A landscape with many valleys, sampled at points; each row gives a point and its height.
A ball rolls from a point to whichever of its 2 nearest points has the largest drop for the distance, and stops where none of them is lower. Distance is the straight distance between rows; heights are no part of it.
(1068) (h 6.28): [-10  23  22  31 -14  36 -38 -23  38 -14 -11  14  15 -21 -22 -44  -5   7
  25 -35 -15  11  -2]
(903) (h 3.03): [ 37  25   7  49 -19  21  12 -30   5  10  45  64 -29 -25 -42   4 -12  -7
  24 -47 -38 -35 -11]
(540) (h 6.26): [ 13 -49  38  34  -1  24  25  10 -20 -57 -15 -36  12  10  -1 -21 -44 -19
  43   5 -30 -32  -5]
(612) (h 4.08): [-64  29   8  -5 -29  -1 -36 -20  20  18  13 -18  11  16  25 -45   7  12
   6  30  -6  46  11]
(725) (h 5.97): [ 19 -41   3   0 -16  49  -4 -14  -8 -44 -10 -14  47 -43   2 -49 -23  10
  24  16 -11  -5 -37]
(794) (h 2.89): [-36  28   9  -2  15 -31   1  31   9  27 -37 -40  -9  24  -1  -7  13 -22
 -16  -6   7  24  40]
(883) (h 4.12): [ 10  50 -16  46 -31 -18  43  24 -28  39  24   9 -36  -8  18   7  21 -44
  24 -36   7  -4  40]
(29) (h 2.84): [ 19   6  -6  18  -1 -31  17   3   9  43  16  20 -46  20  16  64  29  16
 -11 -73 -13   4  29]
(429) (h 5.32): [ -3  16  -6  26 -21  14 -17   6  12  -7 -24  -7  33 -21   1 -63  10 -20
  18  10   4  11   3]
(882) (h 5.12): [-10  31 -14  44 -32  23 -15   7  14   3   6  12  24 -28  12 -62  29 -34
  27  -3  17  12   4]
(439) (h 4.14): [  2  -5  -9  19  17 -35  54  49 -16  11 -29 -32 -29  25  18  30  -4 -20
 -26  -1  26 -16  47]
(959) (h 2.77): [ 11 -34  -4 -26  16  11  45  12 -54 -15   8  -7   4   3  33  39 -14  -4
 -10  48  21 -39 -14]
(1083) (h 1.73): [ 20 -39   1 -18  -3  14  12 -13 -29 -29  -5  11  32 -25  10   1 -17   6
   8  30 -10 -12 -31]
(1036) (h 2.28): [ 16 -11 -42 -38  10 -28  16   2 -13  17  23  26 -13   7  38  23  21  11
 -45  30  59  15  -7]
(778) (h 3.71): [  9  37  -1  44 -18 -28  27  13  -6  35  10  14 -30  -3   8  25  28 -21
  16 -57  -9   9  35]
(299) (h 1.88): [ -5 -20 -59 -53   3 -26   9  12  -6  14  10  10  -5  14  41  12  23  -4
 -52  39  78  41  -9]
(444) (h 2.49): [-15 -39   5 -35  -1   4   1  -5 -16 -35 -26 -44  43 -13   0 -13 -13   7
   0  28  -2  20 -22]
(1012) (h 3.80): [ -7   2 -10   8   8 -35  28  46 -15   4 -42 -34 -13  13  21   2   6 -32
 -18  14  32  -2  41]
(828) (h 2.80): [ -9  -9  13  -3  44 -35   5  17  25  13 -33 -17 -11  34  -7  42   4  14
 -35 -21   1  10  23]
(497) (h 5.18): [-41  38  38  22  -3 -12 -28   4  28   4 -30 -22 -11  25 -30 -14 -12  -6
  18 -39 -21  14  29]
(1015) (h 2.19): [  0  26  19  12  11 -35  -1   4  28  38   7  10 -24  14  -6  49  24   7
  -3 -74 -16  18  36]
(1001) (h 2.45): [-18 -15  22 -26  45 -30 -10  10  26 -10 -34 -19  -9  32 -22  50 -17  36
 -29 -19 -13  16   5]
(461) (h 2.05): [-49  -7  -5 -47  19 -28 -23 -10  16   2  -8 -29   2  27  -1   9  -5  22
 -33  30   2  40 -11]
(524) (h 3.61): [ 38  11  -2  11  10  -6  23  -6  -1  22  22  41 -41  10 -12  49   5  23
 -18 -37 -22 -34   2]
(386) (h 3.31): [-55  -7 -15 -34 -20  18 -34 -31   6 -29   0 -49  36  -4   0 -44 -20  37
  -7  36 -11  39 -30]
(476) (h 2.11): [ 27 -35 -19 -20  -8  19   8 -25 -33 -27   9  11  39 -35  25 -23  -5   6
  -1  51   3  -3 -42]
(1073) (h 5.67): [-37 -11   0   7 -14  43 -27  -6  11 -34 -22 -63  35 -20 -13 -77 -23  16
  20  15  -9   6 -22]
(428) (h 2.00): [-28 -30 -21 -44   0 -12  -7   0 -12 -19 -20 -48  33   2  10 -11   7  -1
 -18  44  17  37 -22]
(209) (h 2.01): [-14  -5  23  16   8 -21   4  35   4 -15 -60 -44   3  11 -14 -17 -10 -25
  15   2  -3   5  27]
(861) (h 1.36): [-68 -23  -5 -43   8 -17  -9  -5  -7 -16 -16 -61  18  26   2  -8  -9  16
 -28  48  -5  45 -14]
(491) (h 3.43): [-20  22 -11   5   2 -29   8  35 -10  17 -34 -30   0  12  19 -24  14 -35
  -6  21  28  15  38]
(266) (h 3.49): [ 20   9  -6  -3   3 -15   3   3   2  12  -9  26   1  -7  12   1  14   0
 -18   0  12   7  10]
(178) (h 2.40): [ 47  22 -22  21  -4  34   5  -8 -31  26  57  48 -34 -22 -52  10   9 -28
  20 -13 -11 -70 -18]
(1041) (h 4.46): [ 11   4 -28  19  12 -27  52  39 -18  24  -3 -13 -42  34  15  53   2  -6
 -31  -5  26 -38  33]
(1065) (h 1.82): [ 24 -18  -6 -20  23  22  40  35 -46   9  25 -22 -18  11  -5  72  -6 -12
  10  19  20 -79  -4]
(192) (h 2.61): [-25 -21 -15 -49  28 -34  -6   7  21  11  -4  -9  -3  35   7  32   9  13
 -42  17  25  38  -8]
(636) (h 3.67): [ 37   4  25  29   1   6  -6 -15  11 -22  -4  45  -7 -11 -34   8 -23  13
   7 -37 -37 -26  -1]
(739) (h 2.18): [-23  11  14  10  24 -40  12  36  18  23 -38 -33 -24  38 -10  32   6 -11
 -26 -33   1   4  49]
(455) (h 1.44): [-22 -26 -43 -57  15 -28  -6   2 -13  -4   0 -12  14   8  29   1  25  -4
 -41  55  59  44 -17]
(494) (h 0.93): [-21  -2 -42 -46  -4 -21 -14  -8  -7   8   7  -5  20   0  26 -29  23 -12
 -25  48  40  41 -11]
(560) (h 1.24): [-35 -15  14   2   1  -7   2  34  -6 -25 -56 -81  18  13  -8 -28 -18 -22
  15  24  -5  14  12]
(114) (h 1.93): [ 35  -8 -44 -27  17   6  24   8 -33  16  40  24 -27   1  22  56   1  15
 -36  34  33 -38 -13]
(287) (h 1.81): [ -4 -24  39 -11  38 -18   5  14  12 -29 -49 -23  -8  16 -26  38 -32  17
  -6 -23 -24   0   8]
(230) (h 6.38): [ 27 -47  33  34 -11  42  12  -6 -13 -53  11 -13   4  -8 -11 -18 -47 -14
  47   0 -34 -39 -22]
(902) (h 3.88): [-35  39  19  45 -17 -17  -1  30   9  15 -20 -32  -3  14 -11 -32  20 -45
  26 -21   6  17  50]
(859) (h 4.59): [ -5  38  -3   9 -26  11 -42 -15  25  25  30  32  23 -29  14 -27  35  -3
  21 -11   1  29   4]
(1057) (h 3.04): [ -1  25  20  55 -14  -5   3  11  18 -10 -19  -1  -4   1 -23 -25  -6 -26
  23 -43 -10   4  23]
(112) (h 3.66): [ 26 -21   8 -25  24  -9 -17 -23  17 -10  -4  32   8  -5  -7  23  -6  34
 -19  -9 -10   4 -14]
(25) (h 2.31): [  9 -28   5 -26  24  21  52  27 -60  -4  16 -32  -4  19  18  51 -12 -23
  16  44  27 -72  -9]
(930) (h 6.59): [ 33 -45  37  -3   6  48  18 -25 -28 -35  26  23  12 -18 -13  14 -38  -4
  33  22 -34 -58 -37]
(854) (h 2.41): [ 17 -19 -39 -17 -19  16  -2 -12 -18 -13  -3  10  40 -35  26 -43  12   2
  -1  50  20  10 -39]
(591) (h 3.21): [ 41  19 -26   5  -2  -6  18 -23  -9  52  56  58 -43   3   4  53  26  24
 -22 -38 -19 -31   0]
(880) (h 0.42): [ 15 -38  31   2  16  -1  30  10 -23 -34 -26  -5   7  -1  -1  25 -21   3
   6  14 -14 -26  -6]
(226) (h 6.50): [  1  16  32   8  -6  28 -46 -39  49  -5   3  45   7 -16 -30 -13 -15  20
  13 -55 -29  14  -5]
(38) (h 5.71): [-16   1  35   2  10  16 -43 -13  28 -28 -32  -8   4  -1 -36 -12 -28  24
   6 -23 -27   1  -6]
(980) (h 1.00): [-16  11 -41  -5 -30   6  -6  27 -14   3 -22 -38  29 -17  29 -70  21 -35
   5  46  36  22  -1]
(26) (h 5.83): [-10 -26  -1   0 -13  53 -35 -22  18 -44 -13 -27  42 -38 -15 -62 -22  23
  21   3 -14  12 -38]
(1014) (h 2.56): [  5   6  18  28   7 -20   9  20   8 -12 -36 -14  -3   7 -19 -10  -8 -13
  11 -17  -8   1  19]
(640) (h 4.85): [-67  42  28  19 -13  -4 -22   8  24  11 -25 -40  -3  27 -11 -35  -3  -3
   8  -5 -16  24  31]
(241) (h 3.95): [ 34  13  23  28  10  -7  12 -11   8  10   8  43 -26   0 -24  28  -9  15
  -2 -47 -27 -16   7]
(1077) (h 5.80): [-46  40  30   6 -17  22 -52 -29  43   4  12   8   7   8  -3 -28   1  22
  15 -14 -21  36   5]
(212) (h 2.71): [ 41  28  -3  43 -18  20  14 -19 -16  28  52  51 -39 -16 -42  17   6 -16
  21 -28 -33 -53 -12]
(431) (h 3.87): [  6   7  12  -8  17 -17 -16  -9  24  11 -11  14   2   6 -13   5  10  13
 -12 -21  -8  19   5]
(578) (h 5.51): [-26   2  -1  15 -13  21 -28   0  11 -19 -33 -38  25 -10 -14 -59  -5   0
  17  10  -8  13  -4]
(646) (h 3.05): [ -7 -22 -21 -50  28 -35 -10  -1  33  27  19  23  -8  32   9  40  17  28
 -39  -5  31  35 -12]
(280) (h 4.86): [-12  45  -3  35 -31  10 -20  -8  18  18  20  23  14 -31  16 -26  40 -24
  36 -25   4  24  12]
(4) (h 6.13): [  5 -35  32  41  -9  16   4  20   1 -59 -34 -50  14   2 -16 -42 -35 -19
  38 -11 -20 -11   3]
(408) (h 6.49): [ 36 -41  31  22  -6  68   3 -24 -16 -43  38  14  16 -27 -15 -19 -40 -10
  44  16 -37 -57 -39]
(948) (h 2.39): [ 23 -20 -28 -29  13   9  31  -2 -46  -5  18  21  -1  -9  27  32  -3   8
 -24  49  25 -31 -18]
(352) (h 1.37): [-17  26   8  15  15 -41  13  24  22  40 -14 -11 -29  25  -2  38  14 -12
  -9 -59  -9  15  48]
(674) (h 4.25): [ -3  21  -8 -29 -10  -7 -38 -22  28  29  40  38  16 -10  15 -13  38   7
   7   2  14  42  -5]
(648) (h 5.94): [-12  -9  42  21   6  12 -22  11  14 -44 -46 -34   7  -4 -37 -26 -33  -3
  26 -20 -20  -3   4]
(791) (h 2.63): [ 24 -26 -45 -46  21 -23  14 -10   2  14  39  50 -11  13  34  38  15  23
 -45  17  42  11 -22]
(569) (h 2.92): [-30 -38 -12 -48 -11  19 -22 -30 -17 -45  -1 -57  65 -20  -4 -31 -12  24
   1  28  -2  34 -36]
(3) (h 2.08): [ 50   0  -6  10   4  39   8   9 -38   8  49  31 -26 -27 -47  14   0 -20
  27  15  -7 -73 -18]
(921) (h 2.70): [ 14   2 -29  -5 -19   3  -5  -2 -11  -2  -7  18  26 -28  34 -43  13 -13
  -5  42  24   5 -11]
(543) (h 3.84): [  7  38 -11  51 -30  -9  33  21 -18  14   7  12 -18  -5   7 -23  20 -50
  25 -17  17  -8  30]
(700) (h 1.64): [ 34 -22  18   5   9  26  22  15 -38 -11  33   6 -12  -9 -26  20 -20 -20
  33  30 -15 -70 -14]
(598) (h 2.42): [ 34   6 -47 -18   3   1  24   2 -18  45  47  33 -45  19  22  59  16  22
 -39   5  28 -39  -4]
(839) (h 3.27): [ 15  30  -5  34 -14 -25  36   4  -7  44  22  24 -48  16   6  51  22  -3
   4 -68 -22 -11  27]
(738) (h 6.05): [-35  41  23  20 -23  43 -59 -36  48   7  23  19  13 -24  -5 -33   9  10
  28 -31 -22  25   0]
(254) (h 1.06): [ 20 -24  25  15  11   6  37   8 -30 -20   0  -4 -12   9  -7  25 -24  -6
  18  14 -14 -49  -3]
(308) (h 5.50): [-35  32  39   1  -2   8 -49 -19  34 -11 -25  -7  -3  16 -27 -22 -20  19
   3 -28 -27  16   6]
(309) (h 3.10): [ 21  18 -29  -2 -14  -5   9  -7 -11  22  13  33   3 -19  28 -18  26 -19
  -2  14  26   1   5]
(848) (h 3.50): [-16 -12 -25 -56  11 -27 -20  -9  21  35  32  31   2  13  20   9  31  12
 -26  18  37  43 -24]
(325) (h 1.33): [ 38  -5 -20 -17  17  18  32  25 -42  14  27   6 -28  -1  -3  53  -2   0
  -9  28  19 -70  -3]
(944) (h 3.44): [ -6  39  13  58 -19  -9  13  20   3  -3 -11  -3  -4  -6  -5 -38  12 -42
  32 -23   3   3  37]
(801) (h 6.69): [ 35  11  22  -3   2   6 -35 -47  41   9  14  61   7 -18 -23  14  -3  31
  -4 -43 -26  16 -10]
(388) (h 1.19): [ 14 -39  31 -10  36 -12  13   2  -5 -29 -38  -7   2   7  -1  42 -25  24
 -10  -9 -14  -5  -2]
(242) (h 0.28): [-27  21 -38 -26 -20  -4 -19   0  -4  18  -7 -16  24  -3  35 -51  27 -19
  -5  47  41  34   3]
(974) (h 2.82): [ 37  23 -39  -2  -7   4  25  -6 -21  56  52  42 -51  13  24  57  22  12
 -22 -26  15 -34   4]
(75) (h 1.18): [ 25 -30  17   7   0  15   5  -6  -5 -32 -23   7  16 -18  -7  -2 -26   9
  13   4 -17  -5 -15]
(853) (h 3.68): [-64  17 -10 -16 -31   7 -31 -23  19  -8  -5 -38  22  14  12 -61  -6  24
  -8  43  -8  44 -17]
(221) (h 3.36): [ 46 -27   5 -25  25   0   2 -27  -3  -8  11  46  -4 -13  -6  38  -5  45
 -28   0 -15 -19 -25]
(83) (h 2.98): [ 36 -31 -29 -43  26 -16  10 -21   2  -2  25  51  -3  -2  19  53   2  35
 -42  12  11   0 -30]
(691) (h 0.46): [-54  -9   5 -17   1  -6 -11  16  -7 -18 -45 -76  22  19   1 -22 -14   0
  -5  34  -8  25  -2]
(755) (h 3.89): [ 19   6 -15 -37   0 -24 -17 -14  22  39  36  45   2  -7  26  11  28  16
 -16  -4  20  31 -13]
(186) (h 3.39): [ 39  10  24  54  -9  25  -2 -29  16 -25  12  55 -19 -23 -44 -11 -25   1
  22 -47 -37 -30 -11]
(207) (h 4.47): [-66  44  19  10 -26  -9 -29   0  25  17   5 -27  -3  22  19 -28  11  -6
  13  12 -18  42  35]

Call two points neighbours if one is among the 2 nearest of the other. Go from one point of each pair to the other, from neighbour to neighbour, staying as low as possible. Name the highest point that can't be avoided.
(880) / (861) | (883)
(242) / (114) | (241)
(352) / (242) | (828)
(242) / (880) | (921)

Where does a ball stop that starts at each point below?
(1041) | (352)
(439) | (352)
(309) | (880)
(112) | (242)
(636) | (880)
(944) | (691)
(902) | (691)
(241) | (114)
(853) | (861)
